Points on a hilly landscape, in no order, each with its height.
A climber steps from a point to the highest of its 2 nearest points, and stops where none of them is higher. Distance is the straight distance between rows; heights are no part of it.
regu (h 3.14): [ 78 108  86 141  91 117 147  90 122 101 113 140 100 141 186 124  65  30
 127 101 140 133 111 123 142 113 123 105 151 202  75 114  99 105 157 166
 162  68  62 143 123 108 101 129 128  73 118  94 149 141]
vufaf (h 1.11): [128 116 115 143 137  64 177 145  89  90 145 170 122 143  74 139 143 175
 140  98 117 161 113 108 128 162 130  89 123  82 162 129 152 142  81 114
 107 128 133 141 126 182 151 118 115 158 171 130 113 175]
tebet (h 1.87): [172 178  87 131 156 161 113 108 160 139 136 117 140  79 147 162 149 156
 114 155 125 135 136 112 105  71 164 140  88 148 149  96 114 141 104 127
 168  74 123 185 153 118 111 134 106  92 148 115 126 142]
Tuga (h 1.90): [107 150 161 121  88 126  85 157 144 135 137 133 149 150  84 135 136 191
 163 115 139  90  93 111 162 150 129  93 193 123 130 139 113 113 160 129
  73 146 147 142 137 144 128  81 145 126 154 188 174 112]
Vub (h 3.15): [127 182 128 111 109  94  90 114 120 158 149  97 139  88 110 108 141 193
 107 137  97 108 151 137  84 175 113 157 148  71 162 131 156 176 149  76
  84 132 173  88 133 102 115 136 131 137 109  86 154  85]
veri (h 1.45): [ 73 110  93 140  98  83 179 132 134  76 166  81 141 138 157 111 111  68
 151 148 153 176  84 168 129 146 128  88 145 164 113 111 147 112 141 132
 110 138 109 112 136 113 120  63 166 120 103 115 152 140]
Mikas (h 4.48): [186 119 176 166 126 132 115 105 133 145 106 106  86  87 119 150 169 127
 142 137  76 127 207 143 121  63  90 147  73 119 167  75 125 190 130 147
 108 116 133 152 138 122 159 162 122 138 128 150 152 128]
nover (h 0.41): [124 147 144 151 139 134 123 163  85 137  99 139  92 152  89 111 142 120
  93 125 132 111 198 177 112 139 132 123 124 116 114 102 148 160 165 117
 121 178 155 112 130 134 189 152 138 127 157 141 115 155]
rom (h 2.53): [153 100 128 128 171 158 148 119  96 141  95 144 135 123 119 131 140 226
 114 105 139  72 150 128 136 118 155 124 127 109 110 153  81 120 143  92
 164 146 113 130  77 109 164 169 126 154 117 129 133 125]
Fisag (h 2.28): [114 127 134  98 101  86  41 101 157 112 149 139  84 127 136 116 109 170
 142 105  82 139 110 106 129 132 115 111 161 122 160 107 117 142 122 121
 100 159 149 135 141 105 178 166 100 104 121 161 158 106]
pakab (h 2.13): [108  70 162 171 114 139 114 126  84 118 106 123 110 157 150  89 135  50
 148 125 106 125 153 148 154  68 127 140 136 156  96  68 113 124 157 128
 131 141  98 142 124 112 156 153 142 100 133 127 160 137]
Tazol (h 1.07): [111  99 134 138 145 168 191 113 151  79 152 134 165 146 161 129 109  67
 118 154 116 148 114 155 160 128 121 173 140 104 139 181 180 122 118 171
 163 120 120 131 133 174  79 124 153 153  85  94  87 106]
fegu (h 3.43): [ 69  65  98 106 102 120 187 124 118  78  67 157 163 169  98 126 149 152
 134  99 117 141 120 144 143 135 115 101 163 129 121 156 122 121 160 152
 117 141 141 112 119 134  93 171 123 155 109  93 129  98]
Ponab (h 1.83): [ 80  97 154 142 116 116  70 151 117 118 112 120  80 147 127  95 163  44
 155 125  96 161 175 165 136  68 120  95 158 176 110  53 140 136 150 164
 100 108 143 168 133 128 147 164 148  64 149 119 177 149]
Fam (h 3.62): [107 144 143  86 114 111 166 164 129 142  69 161 161 110  89 127 155 202
 125 122 145 106 139 104 128 137 113  97 123 165 164 115  88 134 140 138
 108 120 138 114 158 102 100 156 105 127 121 121 124  87]
tozu (h 2.32): [121 131 136 125 173 169 117 138 144 153 100 120 155 103 133 138 128 224
 120 149 180  69 157 141 131 123 141 146 141 111 146 159  90 123 149  94
 150 184 154 146  96  93 160 128 152 130 152 133 171 136]
sakup (h 4.61): [ 92 127 121 113 102  88 128 133 152 114 164 137 157 153 138 109 115 129
 147 120 111 126  73 101 135 177  88 121 160 109 121 137 153 116 104 139
  80 151 136  93 167 127 106  87 147 155 117 137 115  92]
vafos (h 0.04): [127 139 180 147 109 112 118 179 127 209  98 119 143 136 133 115 119 112
 113 125 203  79 135 112 135 120 123  89 122 177  94  74  97  97 158  98
  86 121  85  79 116 114 118 111  99 107 143 181 135 159]
nizef (h 2.54): [ 99 129 183 123 121 109  32 119 153 127 122 118  90 157 143 118  94 116
  99  81 111 100 137 160 151 120 117 129 151 110 160 114 122 153 159  96
  95 176 146  93 124  99 190 148 118  97  99 191 157 124]
fuf (h 3.30): [124 126 163 137 136 155 166 170 138 112 109 120 153 142 139 118 106 129
 106 158 165 115 147 175 163 126 137 117 117 133 102 119 118 110 145 102
 111 158 115  78 129 148 147 110 122 136 123 136 105 116]
sog (h 2.09): [103 142 134 105 126 155 104 133 159 122 157 115 128 146 117 129 138 222
 149 134 145  84 112 144 165 142 129 117 150 113 137 167  93 105 140 101
 112 188 158 130 123 114 178 121 155 113 139 169 167 121]
nuko (h 4.59): [124 200 123 107  70 109 138 155 152 126 150 136 160 124 116 180 132 128
 119 145 123 117 133 150  92 177 109  89 188 107 131 146 108 131 140  90
  62 107 138 106 136 129  93  83 108 159 165  91  78  95]
Pame (h 1.60): [187 177  78 135 149 185  60 112 152 183 157 140 153  83 137 152 127 146
 121 138 158 136 136 118  84 101 138 189 111 142 139 144 141 123 106 118
 177 125 146 174 133 129 126 126 145 114 142 127 119 145]
bame (h 2.86): [123 149  92 141 151 162 169  94 122  94 167  70 160 115 134 144 149 151
 130 169 105 172 133 179 108 103 141 176 115 105 164 135 141 161 115 139
 158 110 142 150 129 104 115 118 142 121 117  58 128 122]
dap (h 0.28): [ 90 141 140 124 136 152  98 172 137 167  61 122 116 158  84 116 147  96
 100 102 161  90 194 175 103 151 143 107 143 141 102 113 132 154 167 114
  63 169 167 120 124 103 140 145 150  95 154 125 135 126]
ginof (h 4.47): [137 142 149 174 145 110  99 146  78 173 100 118 116 164 151 120 147  75
 100  87 130 112 185 139 121 145 126 125 129  98  66 125 107 137 154  54
 120 119 113  94  87  99 140 140  92 141 171 132  90 157]
pozev (h 0.59): [131 110 166 146 122 126 172  98  67 136 158  97 103 106 156 123 115  96
 142 134  93 165 109  74 127 129 111 200  85 113 140 150  86 120 117 112
 176  97 108  94 108  81 122 136  98 156  88  89 108  75]
Muz (h 3.59): [152 144  99 117 140 133 134 115 196 107 139 129 157  94 130 115 140 212
 134 153 114  98  69  83 138 125 134 140 122  98 153 110 160 117  72 154
 163 112 120 130 179 144 107 149 162 114 102 127 137 108]
ruda (h 1.40): [184  69 135 122 163 182 149 100  87 144 140 183 121 123 100 134 136 142
 117 108 115 110 148 131 142 171 148 189 107 107 128 229 155 146 140 170
 194 142 156 163  94 168 119 203 144 165 109 145 129 170]
guzaf (h 2.87): [101 107  88 138 122  88 166 119 104  87 124 109 105 122 127 118 136 114
 163 127 106 179 120 121 103  90 128  68  93 168 147  75  95 121 121 141
 135  96 136 152 148 105 148 117 125 111 132 110 135 165]
momi (h 3.95): [156 142 137 142 159 135 118 117 159 167 104 137 147  77 117 127 142 158
 113 143 142 105 123  66 121 115 149 153  98 104 151 131 175 131  76 139
 176 116 125 133 158 141  91 159 131 128  96 146 134  98]
sesur (h 2.55): [146 144 184 138 150  90 171 133  65 171 108 126 117 112 117 115 160 102
 112 150 126 137 157 129  97 125 130 135  78  95 147  98 115 160 115  67
 151  98 119  83 123 111 152 136  85 149  93  97  97 107]
Kosuv (h 2.16): [157 205  92 102 140 108 130 134 163 139 132 127 143 107 146 163 153 169
 101 146 154 121 112 110  93 131 160 131 104 113 135 100 135 119  90  85
 144  83 111 146 157 142 120  91 100 120 153 135 111 149]
fova (h 1.93): [150 174  64 115 111  96 164 149 165 128 133 147 158  94  99 142 164 203
 173 135 157 134  90  93 108 148 152  74 122 134 156 117 134 121  79 130
 117  97 115 170 154 153 100  97 127 106 158 122 133 162]
ledo (h 3.94): [125 140 176 137 146 119 108 126 129 181 106 135 132 121 180 113 106 117
  98  98 151  79 156 141 113 134 138 140 116  97 121 146 115 145 143  37
 121 128 100  90  86  77 151 129  94 137 132 126 101 126]
kipez (h 1.62): [ 90 152  81 124 110  94 166 146 127 137 178  67 147 133 133 138 119 118
 185 146 162 156  65 140 114 135 142  85 134 170 129 109 141  97 119 149
  88 120 126 114 149 130 109  61 152 124 137 137 149 165]
kode (h 0.88): [101  85 113 150 153 126 147 135 121  64 105 123 131 181 125 140 149 204
 127 112 132 125  87 126 180 116 154  88 156  98  85 149 114 125 119 117
 129 170 108 154  82 158 132 139 134 125 131 151 186 134]
Tul (h 3.66): [124 148 155 124  99 131 108 123 130 102 147 158 103 158 135 144  87  87
  85  92  95 146 152 155 138 151 114 119 181  90 110 151 133 135 131 103
 106 139 127  86 115 123 144 132 114 147 124 134 103 109]
lom (h 4.68): [194 149 165 144 136 158 100 156 129 182 122 149 115 111 120 141 105  63
 113 131 139 128 164 127 121  87 124 159  87 175 115 108 139 132 130 142
 147 123 117 140 150 156 170 124 108 107 158 187 103 133]
zumeb (h 3.63): [131  84 110 145 145  95 141 141  89 136  79 122 126 122  88 124 160  79
 153 108 134 162 123 102 120  91 128 127  93 128 105 120 168 102 120 168
 133 140 136 142 124 144 109 160 132 125 111 133 156 135]
nak (h 0.91): [150  82 111 163 125 172 167 109 107 108 164 132 140 130 103 148 114  72
 135 133  87 168 152 131 125 139 131 174 120 102 129 200 151 140 142 168
 162 138 147 162 120 168  64 150 141 147 128  77  89 121]
keki (h 3.98): [103 104 104 155 150 105 144 129 106 157  99 102 149 111 109 113 153 107
 156 110 144 141  88  82 112 145 140 128 110 114 102 159 164 109  84 135
 142 159 149 103 116 108  73 134 136 135  89 126 173 125]
manu (h 1.33): [126 151  69 136 149 161  74 120 144 166 149 111 153 112 143 148 134 137
 113 119 167 109 130 145  89 126 157 117 169 103  86 165 116  94 129  88
 115 152 154 149  97 108  86 114 127 129 183 118 133 151]
zutu (h 1.15): [184  78 126 122 186 137  82  85  75 176  65 138  98 107 112 122 148 154
 155  88 116  94 141  85 135  95 117 173 113 157 123 116 117 101 114 147
 189 137 152 153 102 105 139 176 123 143 114 167 160 151]
monu (h 0.87): [160 111 177 147 163 120 101 116  81 158 150 106  95  94 131 111 122 102
 129 131 109 136 149 115 146 106  84 181 100 131 143 114  93 139 138 119
 154 171 149  98 110 101 185 134 146 155 115 164 130 121]
Movin (h 4.10): [101 146  88 148 104 124 192 134 126 131 134  77 122 116 158 135 127 106
 149 141 222 144 134 127 113 157 172  77 100 205  92 109  66 107 154 126
 144  79  89 134 117  88 106  65 146  99 126 119 121 161]
dezu (h 3.79): [120  87  99 102 106 148 162 133 143 100  77 182 147 166 108 127 115  88
  92 110 137 146 146 132 136 156 122 114 149 120  90 175 149 109 138 173
 134 115 129 133 123 161  47 185 137 160 111  93  80 101]
Zozi (h 2.00): [145 105 135 115 157 148 191 163 135 111 149 113 130 123 143 108 139 149
 152 172 144 154 121 119 145  79 134 135  64 178 135  72  97 109 117 152
 167 105  97 136 139 158 155 107 125 101 115 153 124 151]
Ligan (h 1.61): [148 162  95 114 138 148 139 130 125 133 170 146 135 112  94 150 133 171
 113 129 128  96 129 153 111 204 133 163 146  61 136 205 150 152 151 106
 117 165 176 112 117 147 132 123 167 164 141 117 107 157]
tol (h 0.99): [115  95 125 124 121  95 169 155  99  69 117 153 115 189  82 139 148 208
 154  99 123 135 113 130 153 143 141  79 146  97 124 131 102 128 117 110
  89 160 121 139 111 169 172 141 124 136 148 160 130 131]
tisi (h 5.32): [142 117 155 202 131 127 120 169  37 178 101  95 113 155 133  88 160  52
 140 145 143 119 177 179 114 125 113 141 118 109  43  92 121 144 158 103
 163 124 100 131 107 120 154 113 126 144 154 116  79 165]
ger (h 0.80): [141  98  96 166 148 171 145 124  83 126 187 115 123 136  99 158 141  92
 171 117 112 194 119 138 106 133 122 161 101 110 121 167 140 126 122 168
 136 151 159 180 104 156  90 118 144 147 135  89 117 174]
Vid (h 3.41): [125 177 123 123 139 102  73 103 146 118 183  89 119  89 153 101 119 186
 128 148  88  85 119 122 103 130 112 173 165  73 168 123 127 160 118  77
 110 140 160 110 118  48 148 130 139 111 111  92 131  90]
Rubu (h 3.54): [134 140 164 132 117 142  64  94 159 143 122 137 120 128 168 158  86  85
  73 102 152  84 135 146 150 159 137 144 169 114 119 159 130 136 139  84
 125 150  92  71 112  76 139 113 130 124 140 154 103 123]
kepaz (h 2.43): [152 134 172 116 148 111 172 140 121 118  92 138 126 115 141 112 135 103
 124 165 151 140 147 112 133  64 137 133  68 171 140  49  94 127 113 125
 171  84  82 118 140 140 148 139  94 111 108 149 109 126]
rimi (h 3.10): [114 101 105 114 148  95 200 124 102  95  47 172 151 147  75 138 149 170
 105  95 117 129 129 126 141 118 151 113 116 123 131 130 134 126 124 133
 133  95 100 137 110 165  99 173  96 150 104 117 133 111]
Zamif (h 3.25): [111  98  98 119 133 102 106 124 145 104 129 140 124 138 100 130 121  97
 140 120 117 176 101 120 124  89 120 107 122 151 139 102 155 115 102 156
 117 130 145 144 144 148 133 138 122 122 140 131 161 148]
vagon (h 1.26): [ 86  91 107 150 122 114 184 111 120  59 156 115 142 152 160 126 107  72
 163 132 126 189  82 142 136 119 109 142 126 145 136 142 171 132 136 179
 162 123 117 133 141 136 119  82 164 143  85 100 118 128]
voru (h 2.35): [111  90 119  98 137 121  60 121 169 156 112 136  85 128 109 116 100 112
 148 115 158 124 129 106 163 117 111 117 161 187 121 133 160 108 153 158
 121 182 155 137 135 159 145 161 158  83 122 201 186 130]
kop (h 1.89): [125 146 110  73 112 148 129 142 157 125 203 124 125 145 117 139 120 210
 174 165 102 115 118 164 158 179 120 128 171 136 164 142 121 116 133 121
  93 156 160 123 162 170 171 105 163 146 139 133 139 147]
Nusi (h 1.63): [114 144  88  99  76 172  95 136 174 127 146 133 152 135 109 134 117 148
 133 134 138 125 100 136 131 211 115 100 189  84 102 190 146 121 146 174
  97 168 180 126 107 180  55 107 165 162 173 102 109 136]
Muda (h 1.44): [114 151  75 137 116 137  59 130 167 145 161 129 156 119 172 150 134 130
 113 114 157 100  68 101 135 142 160  69 179 124  76 163 120  82 119 120
  96 134  98 152  95 118  77 107 130  95 181 140 153 157]
rad (h 1.50): [157 105 118 116 141 188 159 118 129 122 153 179 126 127  89 133 114 181
 110 132 130 103 144 149 146 178 131 161 129  96 132 222 142 121 143 144
 152 157 179 134  91 132 126 167 166 156 112 129 123 156]
kire (h 2.18): [139 134 137 116 108  71  80 105 194 112 159 129  82  98 150 103 101 186
 150 134 103 118  93  74 187 107 114 129 154 108 134  81 123 100 106 151
  95 159 124 130 147 123 169 135 134 103 106 190 172 114]
nuvid (h 1.38): [188 122 105 148 142 208  96 114 120 186 173 150 129 110 129 157 145  86
 132 136 108 140 182 143 103 108 105 197 102 167 121 170 113 133 135 149
 174 125 146 185 122 118 109 141 140 132 161 103  99 135]
par (h 1.73): [132 166  72  88 108 162 135 144 158 124 168 119 145 146 106 138 128 183
 158 143 110 131 100 166 126 195 133 126 187  84 134 178 149 124 118 142
  90 171 169 112 161 180  94 106 159 168 161  93 116 169]
zugib (h 1.77): [109 143  93 133 106  99 180 145 151 142 128  91 164  90 102 131 160 178
 200 128 194 148  90  99  99 128 132  74 115 164 162 111 132  87 104 147
 106 126 160 137 149 124 101  79 148 115 145 134 159 161]
dule (h 3.83): [138 118 176 152 138 111 149 106 119 118 117  85 112  79 122 130 151  93
 152 159 101 177 151 130 112  72 101 149  58 111 162  72 120 167 141 146
 127 109 153 128 150  91 150 132 113 126 119  95 149 111]
dasu (h 0.68): [181 111 111 139 150 168 165 171  69 129 174 128 109 133  72 145 147  97
 145 114 110 178 159 152 115 154 132 173 104 115 127 133 155 169 136 164
 112 151 184 166 124 173 143 111 148 148 177 128 112 202]
neme (h 2.88): [126  96 111 121 104 108 139 101 101  87 155 176 116 154 150 127 102  75
 140 111 107 176  86  95 144 105 122 127 131 160 123 135 106  83  99 143
 115 108  93 132 129 121 124 135  99 137 119 119 116 123]
peke (h 4.13): [117 163  94 129 106 112 139 153 119 122 138 125 113 129  99 155 117  86
 105 123 115 158 162 168  98 184 119 100 145  97 113 152 142 140 137 107
  70 132 158  85 116 116 117 103 124 158 161  78  76 114]
ruso (h 3.26): [ 85 124 139  70  75 145 127 169 157 125  93 186 156 159 113 126 118 191
 111 139 128  97 140 131 140 155 115  74 151 183 153 118 114 119 152 157
 102 124 139 104 163 148  97 121  97 107 118 128 121  72]
lok (h 4.08): [ 99 153 144 108 109 101 161 145 150 127  73 122 151 108 126 129 143 125
 131 129 158 137 129  92 106 129 119  73 105 183 148  79 111 112 116 134
 104 104 125  97 171  80 109 127  88 126  95 118 116  90]
niviz (h 3.65): [163 133 201 127 119 138 115 154 119 141  91 173 107 159 117 113 115  47
 100 149 132  97 193 171 142 102 142 116 115 170 125  65 116 147 142 102
 114 109 104 109 145 163 175 156 109  97 139 164 115 131]
lol (h 2.39): [ 40 101 103 126 121  70 110 102 139  67 139 105 112 193 155 118 115  84
 132  94 119 144  94 156 169 117 154  59 175 169  98 106 109 127 165 136
 102  99  90 154 100 139 164 112 125  79 155 141 158 150]
fero (h 2.78): [129 106 121 108 163 124 170 131  64 154  59 144 123 107  73 135 168 186
  95 111 118 102 178 117 123 124 144 133  98 113 123 142 132 147 128 107
 155 110 143 135 113 134 131 204 121 154 108 118 137 128]
mise (h 4.73): [ 90 153 139 130 107  99 192 148 123 145  95  88 155 114 156 126 156 133
 158 149 198 121 107 107 103 130 136  71  94 202 116  86  67  86 153 127
 142 108 100 101 129  68 107 106 127 107 108 132 158 128]
doven (h 3.93): [144 146 178 107 101 106 130 138 142 116 136 164  83 139  81 130  98 109
 128 141 104 159 154 144 123 147  72 165 114 112 190  95 184 188 143 164
  96 122 161  90 191 187 147 115 126 161 102 149 105 106]
kod (h 1.28): [172  69 123 126 180 159 124 120  70 144 103 154 129 140 103 134 139 162
 160 100 104 128 116  99 130 130 128 165 106 116 101 176 139  99 111 159
 200 124 144 175  94 144 135 193 135 167 109 149 142 162]
Nodeb (h 5.41): [128  86 136 159 186 174 164 124 104 118 101 107 150 126 146 118 123 140
 113 144 164 110 108 120 147  95 145 155 117  88  74 168 168 118 107 128
 190 133  99 129 103 151 133 122 130 140 102 134 140 124]
tibit (h 3.05): [122 127 104 112 138 185  85  96 129 121 145 145 134 100  91 146 128 187
  85 119  83 115 143 158 100 106 112 165 142 112 165 146 153 181 142 147
 154 129 174 155 118 112 103 189 158 134  96  69 134 113]
zusa (h 2.79): [108 104 105  98 143 176  54  95 132 142  91 147 108 147 105 122  98 131
  86 102 131 116 154 160 109 140 102 136 157 129 140 161 136 158 161 163
 139 162 174 147 119 108 123 172 163 136 126  94 141 108]
Pon (h 2.61): [157 110 138 113 139 163 119  97 150 111 178 187 130 131 158 143  85 106
 116 106  93 143 100  82 135  95 110 156 140 149 138 159 114  98 104 153
 144 125 113 127 129 139 108 146 124 126 110 137 120  94]
tev (h 2.89): [113 150 166 139 132  85 130 126  99 163 130 109 127  92 103 117 150 135
 111 139  94 120 146 107  99 152 120 131  95  69 158 134 160 168 124  90
 110 123 133  74 128 114 133 129 128 159  87 105 131  89]
rali (h 4.15): [145 107 105 123 121 140 154 132 124 149  86 172 149 129 111 138 113  91
  91  99 139  94 146  90 129 152 131 128 144 140  91 166 120  90 111 134
 120 128 120 111 118 129  69 168 106 161 112 116 104 106]
bal (h 3.70): [143 195 108 140 156 113  98  85 135 112 165 106 119  99 190 104 132 185
 126 121 103 114  73  76  99 121 154 163 130  74 148 123 109 135 109  85
 128 125 107 131  90  54 135 122 102  89 119  90 127  94]
Panu (h 4.53): [123 140  95 127 115 118 119 107 125 126 101 149 151 110 146 158 139 137
 108 103 132 103 127  99 116 143 132  99 139 126 102 153  89  85 105  94
 148 103 103 117 123  68  84 163  86 131 138  93 102 104]
lasig (h 4.51): [153 105 181 120 109 114 140 139 140 110 120 164 106 148 104 141 112  68
 131 128  89 150 125 114 135 101  75 172 121 147 175 109 191 173 132 166
  87 148 145 134 151 189 148 116 141 156 134 185 134 101]
beza (h 3.75): [105 124 157 148 106 124 162 159 140 103  95 130 164 158 147 152 134 117
 108 126 156 104 115 143 148 134 144  71 174 134  74 147 111 115 161 108
 110 132  92  82 110 116  95 104 117 130 152 129 113 121]
nerak (h 5.19): [196 130 157 152 129 115 130 125 141 119 112 139  86 122 103 159 144  66
 126 121  74 126 184 128 120 103  96 160  96 142 179  91 165 203 116 152
 102 126 139 160 132 160 147 130 127 158 165 184 144 125]
maz (h 2.76): [ 51  84 111 118 108  77 117  90 132  80 100 142 105 144 185 119  94  64
 144  98 110 162 102 146 132  98 125  65 156 199 128  78 119 135 160 152
 137  73  86 157 145 129 130 140 115  89 102 110 135 115]
vabo (h 0.16): [108 166 163 139  95 116  95 167 141 193 101 139 119 135 112 129 115  56
 101 115 155 108 155 139  98 140 124  86 132 150 116  89 137 109 140 104
  68 141 138  89 135 118 123 116 100 113 156 135 101 131]
Redab (h 2.51): [129 148 101 115 125 171  99  86 158  82 143  71 149 119 158 140 123 121
 129 173 106 147 107 183 119  89 149 143 145 143 155  92 155 160 118 166
 148 117 117 149 151 115 101  98 150 103 117  87 162 127]
gogok (h 1.23): [156 141 134 136 135  76 172 128 122 127 169 172 151 101 101 135 138 151
 141  99  95 149  92  87 118 158 131 129 109  94 165 147 150 124  74 117
 128 100 120 115 150 155 112 119 115 151 118 134  86 126]
Kipot (h 3.31): [147 130 105 109 141 138  89  97 172  94 156 144 126 107  83 122 130 252
 131 149  84 110 102 121 127 141 122 152 129  81 175 139 164 156 102 149
 135 132 168 147 141 142 117 177 157 119 104 103 134 122]
zuvo (h 4.66): [126 104 127 155 164 183 152 137 136 136 102  89 151 120 137 135 131 134
  92 151 178  85 144 140 150 142 152 147 150  60  84 202 164 108 132  91
 164 139 133 115  88 141 101 109 155 162 124 114 107 110]
gevog (h 2.95): [105 121 189 150 133 156  58 113 153 137 135  94 125 162 161 107  94 105
 101 101 143  95 159 184 163 100 146 157 133 106 165  98  98 162 156  84
 126 152 119 101 117 113 204 140 132  86 135 167 130 154]
kad (h 3.53): [ 88 117  88 170 103 122 192 100 123  97 120 118  90 131 181 110  71  87
 143 114 160 150 122 114 121 135 165  99 127 220  81 114  92 121 148 153
 152  87  67 167 134 110 116  89 170  91  89  89 146 152]
pav (h 2.56): [ 92  79 112  93 118 157  49 114 147 143  86 139 108 163  99 114 114 129
 118 101 147  97 131 121 152 132 118 101 166 164 118 162 137  97 152 165
 104 184 154 151  94 122 112 187 159 129 128 140 179 114]
mezum (h 2.47): [ 99  96 175 158 149 157 101 152 102 134 127  90 108 154 146  76 108  79
 128 128 128 120 174 193 166  90 139 151 123 128 139  72  79 140 172  99
 125 153 113 122 108  82 164 145 143  97 140 115 142 137]
nevi (h 4.16): [118 163 179 109  90 143 129 145 150 115 110 155 174 117 140 171 125 165
  93 142 136  82 138 140 127 159 116 105 176  85 107 161  82 124 156  85
  94 118 123 100 120 107 115 102 120 151 147 102  81  94]
Peli (h 2.97): [143 110 188 116 121 112 169 163 104 118  84 146 128 166 148  75 104  89
 100 158 156 114 152 141 152  92 140 129 105 177 119  52  81 107 143  99
 121 123  85  87 134 146 162 153 104 128 112 140 119 112]
Sarup (h 4.54): [160 103 152 129 183 155 174 139  99 186  93 129 160 110 140 116 131 145
 115 148 160  97 137  82 143 123 142 183  90 112 131 161 164 119  93 131
 201 115 113 112 136 156 116 135 128 142  72 153 117 121]
vuno (h 3.28): [119 125 124 132 150 120 166 125 119 104 110  65 136  96 100 134 172 134
 144 157 125 169 155 153 107 107 135 144  75 109 164 128 149 169 124 140
 151  97 167 147 151 111 111 155 123 120  88  76 132 127]
lif (h 1.56): [197 138 137 126 120 129 153 103 125 110 158 143 117  97 145 138 142 115
 141 137  99 154  93  73 110 100 110 155  64 113 147 107 105 151  81 161
 159  77  82 163 128 124 121  89  82 121 138 148 118 117]
vifu (h 2.11): [ 59 113 124 112 100  68 141 142 152  88 131  94 131 186 150 123 118 141
 135 125 137 127  90 173 163 163 150  33 190 162 120 133 156 130 167 144
  75 105  88 163 120 180 154  84 114  95 164 148 145 131]
vin (h 3.49): [146 132 103 152 118 129 200 158  92 124 149 125 114 105 164 113 133  62
 139 140 137 175 159 149 120 147 120 135  83 128  69 158  90 109 120 107
 176  75 115 135 125 113 121  83  98 148 135  87  45 144]
zene (h 4.27): [ 76 104 110 134 101  65 127 107 127 125 114 126 137 138 116 101 146 114
 134  94 103 144  55  84 114 167 112 132 162  82 114 168 171 109 115 134
  95 163 150  93 113 123  80 130 149 164 103 140 155  98]
gud (h 1.03): [166  99 159 105 150 119  88 115 101 165  98 127 107 114 140 116 125 128
 125  98 127 100 138  77 137 109 121 162 113 163 130 102  87  94 119 130
 149 154 151 111 120  87 147 164 109 119 100 173 150 118]
nug (h 1.39): [188 126 142 159 127 121 159 126  89 160 164 126 128 114 106 154 148  86
 146 112  98 173 114  77  96 127 124 165  79 111 153 135 158 161  68 142
 164  96 108 154 126 147 117 102  85 142 111 132  96 130]
sasi (h 2.10): [110 123 112  90 128 155  42 106 202 140 142 104 122 123 146 132  86 151
 119 140 133  99  98 112 166 116 127 112 160 172 124 129 165 100 128 166
 102 127 106 132 142 164 121 146 135  88 137 177 189 124]
feda (h 3.34): [124 155 137 100 144 117 134 150 163  96 114 136 126 143  80 134 122 185
 109 160 103 132 165 176 134 141 118 122 113 105 179  86 183 183 122 135
 128 122 154 112 191 193 150 114 118 153 117 129 124 122]
Modu (h 2.46): [137 212 126 105 124 117 118 153 177 154 151 102 142 120 164 139 120 136
 119 171 155 116 125 144 121 122 150 134 120 122 150  86 139 137 110  82
 104 118 105 108 156 150 151  66  98 107 162 143 140 146]
rukem (h 1.54): [136 142  94 125  76 166  52 116 188 130 151 151 176 146 155 137 121 135
 123 120 130 107  83 109 117 176 125  77 192 136 105 193 112  78 138 159
 109 153 148 155  89 140  58 134 151 135 157 128 123 112]
tud (h 2.85): [146 192 153 116 121 100 114 140 165 150 121 122  96 117  91 137 132 174
 132 174 145 114 152 162 134 124 133 127 122 106 158  84 147 159 115  77
 106 137 139 106 188 169 179 116 120 139 154 155 148 138]
Sazu (h 4.09): [149 190 103 129 143 109 116  77 120 138 134 153 128 117 196 124 139 152
  97 107 133 110 127  79  80 123 161 133 103  94 113 144  81 130 108  70
 150  82  67 139  97  47 117 140  86 106 132  84  84 108]
mif (h 5.01): [101 116  97  86  89  80 139 122 168  71 209 157 148 145 187 123 121 136
 144 132  91 138  39  80 138 181 108  99 176 134 137 143 114 100  98 157
  87 128 122 113 171 130 128  69 137 130 128 114  97  99]
melod (h 2.12): [140 155 167 142 155 119 142 150  77 175  86 113 125 122 147  89 162 137
 116 165 135 141 155 114 105  96 124 166  64 147 122  88  78 128 122  90
 168  76  88 111 133 119 165 127  85 155 110 132  84 143]
Pamog (h 2.38): [152 116 135 118 147 130  88  89 151  87 182 164 107 115 166 120  99 144
 140 120 103 123  75  65 166 113 117 159 132 125 135 130 124  93  96 153
 153 148 108 134 129 137 168 129 147 122 106 180 156 133]
Rurak (h 1.88): [ 94 156 145 114  77  61  95 150 143 105 154 120 129 174 115 127 133 150
 158 103 121 126  75 132 159 162 152  43 196 113 126 112 134 129 116 105
  67 148 107 132 140 149 143  83 110 118 178 170 139 134]
Vozit (h 4.24): [151 125 123 180 111 153 163 182  71 159 105 108 128 121 151  96 143  56
 135 161 153 144 196 164 128 107 106 151  96 134  48 126  95 110 156 110
 193  68 110 141 122 108 140 107 101 125 147  81  53 160]
Vodel (h 2.22): [103 140  86 103 136 160  54  86 183 117 168  96 139 129 165 134  97 112
 118 149 143 144  80 146 122  92 154 121 137 163 130 132 158 106 116 167
 123 107  98 165 125 105  90 119 136  63 134 114 176 130]
zugim (h 0.72): [130 101 167 147 151 137 139  94  60 148 166  89 115 110 162 110 107 101
 132 125  95 137 127 136 128 144  96 180 122  83 130 174 113 109 107 111
 162 158 114  77  94  85 150 103 153 151  81 117 113  97]
nuf (h 0.54): [153 135 134 134 126 164 125 158  95 135 145 135  85 139  91 127 127  90
 139 138 131 155 188 195 130 132 124 156 120 146 125 126 143 146 173 142
  98 166 192 141 133 137 191 127 152 133 161 129 121 172]
teze (h 1.64): [173 143 134 121 143 151 147 123 149 106 169  80 114 106 159 134 144 105
 155 166 124 168  98 110 124  76 131 157  47 156 156  76 120 134 118 171
 144  84 117 164 160 159 136  58 133 125 145 151 138 148]

For each start below, name the point where the climber stops.
Rurak => mise
veri => nerak
sasi => Nodeb
nuvid => nerak
kire => mif
Tuga => Panu
vabo => nerak
melod => Panu
kop => Panu
Vodel => nerak
Ponab => mif

Call two points neighbours if one is among the 2 nearest of the other. Go from one point of each pair to the other, from neighbour to neighbour, staying as high as possible. Name the lowest point that can't be avoided.
nuko and tisi => Rubu
nuko and Panu => melod
gevog and mif => kire
